Each row is a point on a tangle of strands that fork and nearly touch. The rows are in no order.
In the rows, 128 means zero.
Points whose rows are less than 125 apart are linked; no others are. Some points are linked to none.
K731: [ 84 122 127 106 153 185  97 123 118 110 104 157 109 158 157 168  89 118
  74 131 120  63 135  49  64 140 138 177 130]
K572: [108 124  80 112 103 135 132 114  79 158 112 153  78 127 146  91 144 124
 139 140 114 129 123  86  62 121 119 119 179]
K759: [119 155 115 152  84  78  90  99 118 115 118 128 161 160 140 152 159 128
 115 127 105 164  95 178  79 122 108 100 151]
K783: [139 129 156 117 141 150 129 134 121 178 108 151  74 125  65 110 144 135
 107 180 190 106 162 172 153 112 126 116 105]
K207: [133 169 154  82 128 148 147 104 151 122 157  65 101 135 113 114  82 108
 113 127 147 100 170 117 120  77 159  97 106]
K26: [108 123 134 124  99  64 172 134 122 145  86 150 146 112 123 142 193 167
 146 168 147 151 141 160 166 127  90 106 136]
K951: [178 125 152 159 115 141  81 108 140  90 162 103  83 146 109 125 174 132
 163  94 106 120  84 200 178  98 119 152  69]
K576: [106 121 123  78 132 106 181 155  99 113 110 114 124  97 129 133 123  94
 124 132 125 146 128 106 131 126 116  91 179]
K827: [111 123 149 183 184 186  87 139 158 134 121 155 170 140 124 177  66 153
  78 150 153 104 161 105 120 142 177 164 105]
K663: [163 106  94 136 115 109 168 145 110 116 125 125 123 103 145 113 180 106
 173  95  88 153  75 135 128 123 102 111 192]
K839: [ 83 112 126 116 144 147 135 167 137 169  99 158 165  93 163 151  90 142
 101 145 161 141 137  81 137 173 146 101 185]
K146: [130 147  69 128 109  50 124  89  80 135 130 134 105 102 111 114 156  71
 176 171 104 191 105 179 147 132  72 151 110]
K6: [ 94 156 140 111  78 119 153 118 146 124 102 133 193 115 195 160 151 169
 124 140 143 128 142 126  93  94 128 110 158]
K194: [123 107 183 128 148 155 164 168 163 150 126 115 131 117 110 117 112 165
 133 105 167 113 157 117 199 137 151 100 152]
K864: [111 165 136 147 102 122  49 107 116 103 125 123 146 167 145 188 128 111
  69 125 104 164  97 166  88 111 116 119 110]
K563: [124  90 149  87 163 132 167 144 120  94 148 111 118 129 100 104  72  89
 114 106 127  77 150  75 107 129 159 104 137]
K707: [115 161 112  87 156  82 121 116 117 132 141  83 122 141  63 150 130  83
 117 144 103 160 141 146 160 163 111 132 106]
K583: [116  82 111 173 189 168  88 132 127 157 120 170  80 171  97 114 112 156
 104 118 136  72 133  67  98 148 133 199 140]
K353: [144 162 151 155 127 117 104 112 140  57 151  90 106 180 104 161 108 108
 111  77  72 122 111 141 129 121 147 136 103]
K649: [135 139  81 146 114  99 119 100  73 133 143 137  97  82 118 121 149  73
 188 124  76 176  83 182 175 131  81 168 155]
K733: [122 128 138 141 152 140 159 133 179 118 151 103 196 120 153 108  78 171
 186 126 156  73 186 102 121 144 168 136 117]
K2: [ 95 138 152 129 133 124 122 158 147  91 126 123 198 137 163 184  87 138
 100  87 106 137 117  95 134 190 145 124 146]
K683: [161 128 153  93 125  66 162 111 179  88 150  68 166 146 149 111 179 144
 192 120 146 114 133 185 155 107  85 113  91]
K58: [129  75  73 165 154 140 115 128 139 137 125 142 201  86 178  74 112 147
 186 141 151  90 146  79  77 116 180 117 153]
K582: [ 98 153 147 104 101  73 178  99 116  93 117  99 110  98 138 126 166 111
 192 160 140 138 139 169 142  58  96 116 153]
K215: [147 138 130 106 135 113 154 113 115  81 157  70  94 143 100  95 124  84
 170  91  89 108 115 122 118 119 144 121 134]
K929: [156 132 108 109 133  91 110 122  93 175 112 120  72 120  70  75 150  90
 146 173 167 167 134 189 157 126  96 109  94]
K687: [145 152 118 147  97 135  79  88 146 159 133 146 165 138 144 117 159 163
  94 149 156 134 142 167  85  72 137 115  93]
K87: [156 115  95  97 155  76 141 131  87 146 124 105 110 122  52  96 146  72
 138 146 117 158 122 162 161 165 108 122 114]
K782: [ 95 167  85 106 106  58 102  95  95 128 121 128 118 103 139 158 139  75
 130 186 113 201 114 166 139 130  74 127 109]
K643: [170 149 135 149 125 104 155 134 181  86 133  63 166 153 165  86 113 135
 159  56 102 121 109  96 114 117 176 104 171]
K745: [ 83 117 127 142 138 106 134 144 122 156  75 199 171 112 120 157  97 142
 106 203 169 119 167 117 102 176 143 124 128]
K496: [ 61 166 143  95  71 113 117 122  92 105  73 155 143 124 176 193 146 113
  94 178 126 139 125 143  98 129 105 120 123]
K7: [167 132 152 157 103 170 162 150 185 103 162 119 142 154 193  86  82 199
 161  71 119  77 155  85 160 113 156 151  99]
K668: [133 135 126 162 146 193  71 132 104 175 103 163  90 162 118 122  92 136
  59 136 152 128 138 107  83 110 140 146 135]
K171: [109 158 141 150 119 139  51 128  74 115 101 148 110 165 129 181 114  88
  58 144 120 179 102 171 103 118  92 138 113]
K307: [168  94 103 144 188 166  96 103 145 145 146 129 123 146  97  69 104 125
 124 138 143  60 133  86  69 131 181 176  83]
K960: [100 161 178  75 119 134 211 163 145 122 126  82 138 132 161 156  92 143
 147 112 149 117 178 111 175 127  99 104 164]
K988: [130  90  66  86 118 109 199 133 100 168 116 164  96  83 126 101 135 104
 128 183 139 138 126  84 113 150 103 118 123]
K127: [139 144 162 141 144 135  95 127 189 143 147  98 172 128 123 121  79 151
  85 123 173 129 161 129 149 101 186  91 109]
K943: [106 141 134 143 147  95 112 133 105 162  80 169 136 163  77 133 108 131
  86 188 163 132 166 137  83 162 134 128 124]
K506: [ 97 137 175 135  75 188 111 145 123  96 115 131 128 146 194 195 112 149
  91  84  95 135 109 104 146 121 134 139 137]
K234: [109 144 148  66 124 115 211 165 139 106 112  90 142  92 169 155 126 110
 148 128 139 151 143 112 157 100  93 102 181]
K378: [175 141 148 123 117  90 151 114 182  86 158  70 190 150 153  99 154 153
 181  93 136  97 126 157 120 117 128 123 102]
K703: [107 109 152 192 149 140 102 162 164  99 133 133 203 135 152 163  71 157
 119  91 113 137 134 100 154 174 183 131 135]
K507: [144 130 180 163 119 143 133 139 137  55 141 114  91 180 115 133  94 132
 114  61  78  98 124 123 145 109 160 134 115]
K492: [137 175 116 105  96 125 166  96 163 125 166  81 134 133 157 135 181 166
 187 111 102 130 136 142 146 125  94 161 102]
K478: [120 119 125  99 142 101 195 138 174 148 136 133 194  85 135 138 123 147
 135 172 174 125 167 129 147 157 127 115 113]
K427: [114 132 107 112 100 157 154 124 123 145 126 134 118 107 176 115 153 151
 138 113 116 128 117  85  96 102 126 117 183]
K137: [123 149 147 121 103 179 170 153 181 133 147 103 110 151 194 117  70 185
 144  79 122 106 163  52 176 127 139 141 142]
K191: [101 128 127  89 142 158 160 128 152 104 152 127 174 124 171 157  55 120
 110 133 132  77 168  70  87 153 141 137 104]
K532: [193  72  99 142 155 157 128 167 161 143 153 131 129  91 144  60 129 147
 145  82 132 124  86  78 157 155 160 124 130]
K722: [131 103  72  95 118  94 200 135  92 141 127 153 119  81 126 131 171 108
 151 156  97 152 113 115 144 156  84 137 128]
K517: [154 166 130 149  79 130 122  88 156 117 139  76 125 139 161 108 184 156
 171  90 107 132  98 155 116  74 138 116 152]
K823: [ 99 136 119  97 158 175 140 133 175 140 144 147 161 119 158 188  67 130
  92 147 135  99 163  72 117 194 140 162  99]
K187: [113 126 161 140 155 156 123 146 132 144 126 143 110 155  76 175 135 151
  87 131 125 127 148 141 172 154 117 163 104]
K104: [ 94 111 112 109 126 133 140 127  78 159  99 166  61 141  97 115 144 125
 137 141 117 113 139  94 107 143 112 143 173]
K147: [126 129 138 162 141 133  90 121 162 131 131 138 231 109 148 134  85 146
 100 151 175 113 167 145 111  90 183  96 105]
K130: [171 115 135 135 148  92 102 120 139 117 138 111 184 126  93  70 120 114
 118 138 162 106 132 153  76 108 178  90 107]
K331: [141 150 136 132 157 140  97 122 133  84 145 104 127 172  98 141  79 100
  71 100  88 117 119  94  80 127 168 144 103]
K77: [112 133  94 121 135 114 124 107  94 125  99 180 144 148 122 150 113 109
  73 189 121 107 137  99  26 149 125 163  95]
K190: [122 138 108  96 125 174 178 149 174 150 155 101 103 114 186 131 106 158
 139  86 114 133 138  43 170 139 124 135 156]
K780: [ 87 138 161 119 140 158 126 144 102 161 105 128  79 152  82 178 126 138
 108 120 114 141 149 119 192 158 123 149 159]
K376: [101  54  67 142 157 131 165 137 156 146 127 154 176  72 175  94 112 150
 188 158 161  87 156  64 103 148 147 138 158]
K97: [128 104 121 149 177 111 114 145 105 176  93 180 125 149  62  84 102 125
 116 169 172 122 162 129  94 184 137 135 129]
K216: [143 123 141 165 114 106  60 123 123 147 140 124 118 148 113 120 151 134
 100 126 145 179 109 198 147 100 100  87 111]
K544: [127 133 125 172 135 100  53 105  85 145 133 146  83 140  90 139 146  94
 138 137 114 190 109 222 187 117  63 154 108]
K921: [164 122 196 153 119 143 131 138 153  91 132 101 102 167 108 100 134 166
 152  66 122  83 126 143 173 113 168 122 113]
K53: [129  86 137 174 159 154  91 127 109 123 115 164  84 177  95  98 127 147
 118  94 110  64 120  90  79 126 151 165 154]
K14: [118 166 105 122 104 156  91 111 109 151 143 132  90 110 131 145 129 110
 102 154 128 173 118 151 124  90 100 126 106]
K817: [147 129 163 139 146 160 106 144 160 170 126 109 113 123  96  94 102 148
  99 119 176 128 148 126 163 109 180  89 128]
K184: [135 115 179 149 120  80 111 121 139  70 143 100 137 152 107 144 147 115
 131  92 119 123 110 198 154  91 113  81 123]
K941: [120 134 102 155 106 123  94 138  95 160 103 151 133 157 139 130 135 137
 118  98  96 174  96 113  97 176 118 122 196]
K920: [ 81 167 111 100  93 114 133 124 102 181  87 134 115 129 144 146 155 140
 128 160 133 172 138 120 121 145 114 115 178]
K436: [176 107 158 151 136 124 108 122 137  87 141 135 173 132 101  97 131 134
 114 108 141  74 129 159  93  92 169 112  85]
K440: [ 49 155 164 118 119  74  81  90  84 121 111 139  98 105 119 180 125  90
 150 176 126 167 133 192 201  94  75 148 142]
K949: [129 128 103 169 141 156  80 127 158 148 137 126 155 137 152 108  86 153
 115  95 117 132 124  64 107 140 194 129 145]
K95: [175  94 105 152 110 131 131 154  82 149 113 152  89 109 123  79 179 116
 166  91 111 158  75 161 154 134 100 110 176]
K614: [155 120 148 122 121  80 134 128 185 106 139  93 188 112 167 121 161 144
 120 129 166 149 123 172 132  61 107  65 129]
K556: [163 110  95 130 158 171 125  97 126 148 140 166 139 127 116 102 111 115
  88 172 148  63 152 107  50  97 160 166  69]
K552: [ 90 129 121 168 154 161  92 143 178 124 127 120 166 139 173 147  52 158
 124 103 115 120 146  48 137 162 196 145 141]
K709: [104 124  98 114 119 152 126 136  92 102 135 140  90 121 150 168 128  95
 129  89  58 140  90  93 138 157 104 148 158]
K282: [108 133  98 119 138 122 116 120 125 137 114 143 187 116 147 113  95 122
 105 147 143 117 140  91  58 134 172 105 156]
K60: [112  98 165 154 139 163 115 142 123  84 124 148 103 167 124 140  94 143
 100  71  96  72 127  77 109 122 166 141 155]
K712: [160 118 130 136 130 157 158 132 181 115 165 102 123 156 158  78 116 184
 187  64 108  68 138  71 141 162 153 172 105]
K633: [101 162 146 126 131 189  92 122  96 154  87 159  77 155 125 181 113 124
  53 177 149 127 139 129  97 109 116 160 117]
K122: [142  69 100 125 164 134 178 151 164 162 125 148 178  66 148  79 142 162
 193 155 175  98 139  96 145 171 142 138 132]
K604: [147 150  99 147 105 111 102  91 141 156 123 148 206 126 150  90 154 166
 129 156 153 116 147 140  56  97 162 120 116]
K577: [ 91 145 123 149  92 137  93 132  97 184  84 161 147 154 157 140 132 164
 106 139 139 173 127 117  89 161 129 122 184]
K952: [104 101 159 153 100 112 133 140 116 162 101 184 142 129 109 157 171 178
 109 156 156 147 145 172 154 135  98 121 125]
K656: [114 134 124  90 140 146 157 108  91 112 152 130  64 100  86 142 115  66
 122 178 126 116 146 147 129  99 109 149  84]
K894: [102 161 146 112 100 127 172 107 152 122 144 119 156 147 143 155 161 180
 162 125 121  97 163 136 120 133 109 156 113]
K168: [ 70 151 151 124  92 100 117 116 132 124  92 154 200 140 159 184 140 165
  99 161 142 128 145 141  93 140 133 122 134]
K99: [167 136 130 134 125 109 114 104 107  97 133  75  86 133  94  77 155  85
 187  95  99 123  87 164 135 102 149 114 149]
K803: [156 114  89 103 119  94 196 137 122  97 150 112 155  93 144 138 171 101
 165 110  87 151  96 140 145 138  82 130 136]
K250: [128 120 136 154 137 118 100 148  75 119 119 143  99 150  72 150 135  99
 112 104  90 155 106 164 153 149 105 127 145]
K617: [144 105  78 118 147 161 151 142 170 162 166 115 119 103 162  98 119 148
 135  86 113 132 114  41 147 159 142 143 145]
K937: [160 156 107 128  90 137 136 107 143 121 141  96 146 107 185 101 162 144
 137 101 117 140 108 119  85  61 141 103 162]
K580: [ 88 124 145 112 116 204 100 151 126 104 108 150 112 141 193 180  97 122
  71  97  96 100 110  62 118 145 130 159 123]
K850: [164 108 136 122 161 121 111 126 143 144 120 115 150 139  96  65 161 159
 195 115 154  86 117 127 123 181 181 147 126]
K753: [ 60 158 157  99 103  63 151  97  88  84 110 132 112  79 149 163 130  84
 189 165 121 151 131 172 183  82  81 144 160]
K93: [138 150 137  95 158 170 133 105 159 138 147 109 116 129 106 135  63 105
  74 151 156  81 177 104  94 106 171 122  96]
K972: [129 151 135 117 182 152 102 130 133 121 133 115 119 156  84 159  77  92
  53 143 135 115 136 103  94 142 154 141  99]
K183: [150 106 179 157 144  95 107 138 153  75 148 121 180 152  92 138 124 131
 100 100 135 104 123 175 133 116 145 100  97]
K885: [153 125 156 111 122  71 176 130 150  70 147  78 150 132 144 142 155 118
 198  93 111 129 123 196 194 107  59 119 121]
K76: [180 128 133 166 109 112 101 120 168  97 154  95 124 156 119 136 170 138
 152  64  87 146  78 182 193 135 121 128 102]
K555: [133 128 130 117 130 111 119 140 100 168 106 149  79 120  73 109 126 104
 101 182 181 156 154 180 149 111  98  89 109]
K439: [110 135 126 128 108  97 135 113 105 108  92 191 149 137 124 177 134 127
  68 198 136 109 145 139  60 121 113 141  74]
K553: [158 128 126 172 130 183  69 130 126 183 118 137  80 162 114  72 115 155
 102 104 136 137 124 102 109 116 164 134 140]
K263: [ 82 145  93  93 126 134 125 118  65 140 101 153  65 132 114 154 133  87
 124 168  90 140 126  99 101 157  98 166 137]
K887: [ 92 122 186 129  80 130 108 131 128 105 115 120 154 136 171 195 138 146
  92 116 136 165 115 167 164  90 108  86 150]
K486: [133  56 116 115 191 134 162 139 120 130 139 171 120 130  73 115 104 103
 106 165 145  69 143  98  94 165 135 165  85]
K11: [143 100 148 156 109 153 118 144  64 152 104 179  65 127 100  81 159 138
 133 137 151 123 126 164 114  93 112 111 136]
K513: [ 95 121 122 107 129 124 178 116 132 132 131 160 140 130 120 143 142 159
 141 150 119  82 160 100 101 165 122 166 114]
K893: [108 142 107  74 134  96 168 126  88 105 142  99 104  73 123 142 118  54
 149 153 115 167 121 136 162 111 101 119 140]
K679: [ 83 177 123  84  97 164 164 109 105 110 152 114  86  85 172 166 123 106
 173 124  90 141 127 113 160 106  89 166 141]
K272: [130 142 123 146 135 173  93 127  76 149 131 128  29 134  86 103 117  99
 128 124 111 147 116 126 136 103 128 144 143]
K987: [153 140 116 179 123 111  60 128 106 143 138 120 101 160  87 134 139 104
 113 101  99 190  89 187 162 134  99 122 121]
K131: [140 141 160 135 110 181 123 127 140  88 178 115  77 114 136 151 112 124
 113 107 120 129 131 153 180  65 111 133  69]
K571: [109 142 121  95 105 137 132 139 153 157 113 155 184  82 186 180 110 132
  65 173 168 160 133 131 126 135 119  93 120]
K157: [177 104 102 155 182 165  87 123 166 150 150 130 163 120 103  83 110 142
 138 146 160  97 135 114 110 156 187 157  66]
K566: [182 100  81 114 131 116 142 153  85 181 107 135  86 104 108  52 171 110
 170 128 141 172 100 143 150 153  98 109 151]
K762: [ 96  92 109 111 158 120 145 141 102 184  93 180  82 138  80 106 115 128
 122 166 157  97 161  85 115 175 124 137 160]
K222: [174 118 130 132 144 138 131 115 169 109 159 108 155 149 126  79 142 166
 186  87 122  71 122 108 117 170 171 168  86]
K411: [173 123 150 106 144  93 117 133 139 130 126  80 141 124  88  62 149 118
 142 127 173 124 118 161 131 108 160  77 130]
K796: [113 166 106 146  94 133  73 121  64 148 100 163  89 148 139 133 117  92
 101 146 127 207 118 167  86 117  84 121 129]
K758: [134 112 105 146 147 111 130 162 135 163 117 122 150 127 129 112 140 140
 137  81 110 163 100  97 150 178 134 115 203]
K642: [121 124 165 133 105  91 121 141 165  92 135 106 204 127 185 173 134 145
  99 104 136 166 107 159 140 100 106  77 150]
K362: [111 165 144  81 120 111 137 130 157  85 160  87 164 132 156 184  95 107
  98 116 123 144 138 135 140 127 100 103  96]
K764: [102 132 118 111 108 113 176 133 139 119 100 138 182 111 195 140 155 161
 153 125 116 123 129  88  80 129 127 128 198]
K241: [110 152 119  83 117 101 175 135 181 154 126 123 178  88 164 171 135 140
 104 175 171 163 149 133 150 133 100  95 122]
K256: [150 135 102 155 109  68 108 109 106 138 115 141 139 156  95 105 173 124
 144 136 115 149 106 178  91 156 108 120 129]
K193: [137  80 105 187 176 179  99 154 155 155 137 165 177  90 130 112  94 158
 139 147 161 112 146 116 136 156 169 137 100]
K274: [124 135 135 156 107  80  94 108  94 110  99 178 122 158 109 150 146 123
  82 186 143 142 136 191  77  91  87 124  73]
K992: [161 108 153 130 124 170 145 152 144 115 164 128 104 103 119 126 137 142
 115  95 130 129 124 141 184 107 122 114  89]
K814: [155  91 116 171 170 129 102 174 145 168 128 125 143 120 109  74 113 143
 140  93 141 148 109  96 164 182 170 109 167]
K569: [161 161 152 139 103  87 153 125 181  67 157  54 160 162 163 126 116 132
 156  66 103 130 117 146 139 102 122 102 142]
K141: [119 139 128 113 151 171 133 118  91 138 115 154  56 133  88 155 113 100
  74 184 143 105 150 137  99 101 112 157  97]
K725: [126  75 115 193 174 168 112 147 126 170 110 214 146 121 109 130 114 166
 117 175 167  98 153 129 110 167 133 170  99]
K721: [156 129 127 163 115 161  96 136 154 138 132 117 104 138 147  95 103 152
  94  80 104 145 109  80 138 105 190 111 149]
K164: [122 173 118 145  87 132 118  79 127 121 153  96  94 131 139 134 187 140
 187 109  85 139 108 159 138 103 113 161 136]
K624: [155  92  86 121 161 137 136 134 103 157 145 162  97 129  77  99 136 102
 109 153 125 120 119 118 100 163 110 154  89]
K176: [ 86 164 119 113 130 132 107 112  80 106 118 144  99 139 107 196 138  91
 109 155  86 147 123 142 130 149  91 182 103]
K163: [127 124 148 144 112  81 137 117 160  68 156  88 148 122 182 175 149 110
 171  93  95 165  99 196 204  87  54 108 138]
K705: [113 107 171 169 181 171 109 154 156 158 125 153 139 142  82 157  94 165
  96 140 162 107 164 123 165 162 164 159 115]
K301: [123 115 117 137 106 167 108 157  95 103 128 136  79 115 167 146 107  99
 101  74  71 154  73  85 140 122 131 108 170]
K401: [ 76 127 130 107 147 164 108 120 140 101 112 141 165 143 182 157  63 125
 109 114 124  59 154  45  66 145 167 156 139]
K659: [ 81 171 136  78 136  89  95 114 137 108 134  87 134 140 117 191 114  87
  95 152 126 164 137 156 152 139  96 109 101]
K299: [107 119 110 119 157 170 157 117 163 163 143 176 138 116 129 160 116 164
 119 166 143  81 173  95 110 170 131 185  94]
K233: [192 108 116 100 105 125 128 115 119 168 101 159 123 106 125  54 181 159
 167 175 194 100 117 152  96 122 140 125  80]
K172: [102 124 116  62 142 118 186 129 117 113 135  96 115 123 129 124 102  91
 135 126 116 110 140  72 105 142 133 111 161]
K834: [175 126 119 166 130 109 142 134 186  99 139  84 146 159 146  91 128 148
 170  48  78 121  96  98 151 165 172 128 159]
K158: [ 88 158 113 107  79  51 119 106 114 121  89 146 146 115 164 174 154 115
 100 197 140 175 125 153 112 111  80  93 109]
K90: [ 99 171 128  86 110 180 163 135 135 124 149  96  81 114 165 166  99 126
 139 100 100 143 141  85 179 131 107 145 130]
K276: [189 118 146 118 137 117 145 162 164 136 121  79 141 112 130  73 168 138
 164  95 160 141  96 134 165 111 145  97 160]
K842: [133 114  91 147 127 100 138 117 130 143 116 153 205 103 151  87 132 147
 148 162 148 114 138 113  60 126 163 112 146]
K666: [109 127 106  87 135 110 175  97  64 112 154 110  75  84  92 108 120  42
 177 162  99 138 120 135 141 109 113 157 119]
K914: [181  79  92 120 146 108 137 123  93 127 145 132 124 129  87  64 140  86
 133 134 122 115  92 130  69 151 147 126 101]
K866: [133 130 191 131 152 124 151 155 159 113 132  88 137 157  93 102 105 157
 151  85 145  97 160 116 184 146 167 113 141]
K160: [134 139 106 118 115 127 168 138 118  70 164 103 113 133 158 160 112  94
 159  58  46 133 100 100 156 157 103 146 135]
K192: [ 97 123 191 154  73 178  92 124 113 111 117 141 127 150 153 212 132 154
  72 115 120 149 119 154 157  97 116 134 130]
K946: [126 162 122 123 114 163 103 105 139 119 184 115  79  90 141 164 126 108
 121 136 119 163 117 158 178  78  97 146  78]
K462: [112  98 149 152 102 103 158 147 109 159  79 212 145 108 114 132 139 167
 106 190 176 119 158 150 119 128 118 109 118]
K751: [190 118 167 129 136 135  72 123 126 111 132 111  92 148  80  90 172 139
 143 116 151 104  99 191 148 103 142 129  76]
K10: [162 124 101 113 124 131 183 134 129  90 181  99 121 107 140 136 141 106
 172  82  74 136 105 130 172 145  86 148 105]
K365: [124 122 124 161 119 165  89 140  83 138 120 135  45 151 120 111 112 116
 120  79  86 153  94  95 131 117 137 122 185]
K505: [141 149 105 139 106 102 118  89 114 121 144 122 109 142 105 125 196 125
 169 132  89 132 102 179 118 132 105 155 110]
K837: [127 120 121 121 111  86 184 144 132 170  86 144 151 110 131 102 199 169
 170 154 146 141 131 127 138 146 118 126 174]
K240: [104  62 111 182 197 171  93 134 140 156 118 182 114 135 108 114  94 156
 137 150 170  55 161  86 107 156 150 188 130]
K320: [168 102 161 155 144 140  97 137  89 131 105 159  85 163  58  87 164 134
 129 132 149  96 117 178 118 124 128 141 100]
K543: [ 64 177 100  87  92 115 131 115  70 143  85 135  97 110 151 166 153 103
 154 162  95 163 120 112 128 154  97 147 167]
K868: [ 78 149 145 144 121 108  63 102  96 162 118 138  82 138 102 167 138 110
 125 172 140 190 137 200 189 101  70 143 118]
K653: [153  95  74  88 139 111 191 136 132 154 132 117 148  84 147  74 138 104
 136 153 143 140 117  77  83 128 134 106 149]
K527: [152 100 101 121 142 120 172 151 163 175 127 153 176  70 133  98 150 155
 142 172 183 132 138 127 143 159 134 116 113]
K142: [155  96 120 116 144 148 144 149 117 150 143 150 105 107  88 104 154 133
 131 127 129 120 123 130 149 146 119 135 108]
K359: [179 105  81  92 138  99 164 133 112 137 145  86 130 102 118  62 149  77
 146 133 126 148  91 110  97 128 142 102 147]
K294: [130 145 108 118 114 108 116 122 132  93 131 123 200 124 162 140 110 110
  89 110 106 133 106 112  54 127 155  98 145]
K316: [141 126 144 150 120 110  76 106 139 134 131 146 143 151 103 134 148 147
  81 158 163 129 136 190 104  81 113 105  78]
K702: [106 138 158 121 107 168 140 116 101 166 111 146  51 118 101 118 156 147
 136 160 152 111 158 145 136  78 127 119 139]
K348: [134 169 153  82 120 126 163 125 130  78 166  50 102 145 128 118  73  89
 144 103 115 117 150 114 135  94 132 105 115]
K810: [116 127 133 129 115 158 122 164 151 158 121 140 185  88 185 163 105 149
  74 130 160 174 119 110 144 134 140  88 155]
K774: [114 120 169 151 118 132 127 140 103 125 115 122  99 154  91 145 153 140
 138  85  99 131 120 149 178 135 130 120 170]
K519: [136 153 115  96 113 138 156  89 141 102 200  94  98  83 141 131 132  99
 165 148 127 139 131 166 161  81  84 149  56]
K426: [138 135 158 153 109  83  92  95 117  89 127  93 105 147 100 112 166 103
 170 109 121 128  98 208 145  81 121  92 148]
K214: [170 131 141 176 127  96 115 130 174 109 133  92 152 168 107 120 144 146
 145  54  82 138  89 146 176 172 165 120 147]
K821: [106 159 132  90 115 122 134 137 134  85 128 103 177 129 171 173 109 108
 100 102  97 134 114 100 103 161 128 118 133]
K166: [137  61 136 105 183 134 151 140 121 118 143 129  96 135  64  89 102  99
 126 117 133  63 139  83 112 148 151 141 118]
K948: [155 128 135 116 112 109 160 144 151 150 106 101 145 103 143  89 195 156
 171 129 159 149 123 142 140  93 124 104 174]

A fork is a point with three links. Follow the links from the first point to the second and name the forks in between, in order.
K53 / K99 -> K507
K95 / K914 -> K803
K439 / K11 -> K316 > K842 > K821
K87 / K552 -> K821
K316 / K571 -> K842
K960 / K946 -> K576 > K624
K411 / K492 -> K104 > K427 > K164
K722 / K256 -> K624 > K946
K93 / K572 -> K104
K192 / K941 -> K164 > K427 > K104 > K263

A fork is a point with three links, a tip a point with one. Leave the first point through the second and follow the links. Name the first fork or tip that comes.
K11 / K320 -> K163
K146 / K782 -> K427
K163 / K885 -> K821
K556 / K307 -> K507
K14 / K796 -> K164
K920 / K577 -> K190
K376 / K122 -> K839
K436 / K130 -> K104

Name the points in between on the shortest way along the links from the first point to the second, in order.
K183 / K263 -> K436 > K130 > K411 > K276 > K948 > K837 > K26 > K952 > K462 > K745 > K943 > K97 > K762 > K104
K921 / K436 -> K507 > K353 > K331 > K972 > K93 > K207 > K348 > K215 > K99 > K426 > K184 > K183
K614 / K104 -> K642 > K887 > K192 > K506 > K580 > K731 > K401 > K191 > K823 > K299 > K513 > K894 > K492 > K164 > K517 > K937 > K427 > K572
K914 / K58 -> K624 > K486 > K166 > K563 > K172 > K576 > K893 > K666 > K656 > K141 > K633 > K668 > K553 > K721 > K949 > K552 > K703 > K2 > K821 > K294 > K282 > K842
K478 / K868 -> K527 > K122 > K376 > K58 > K842 > K604 > K687 > K316 > K216 > K987 > K544
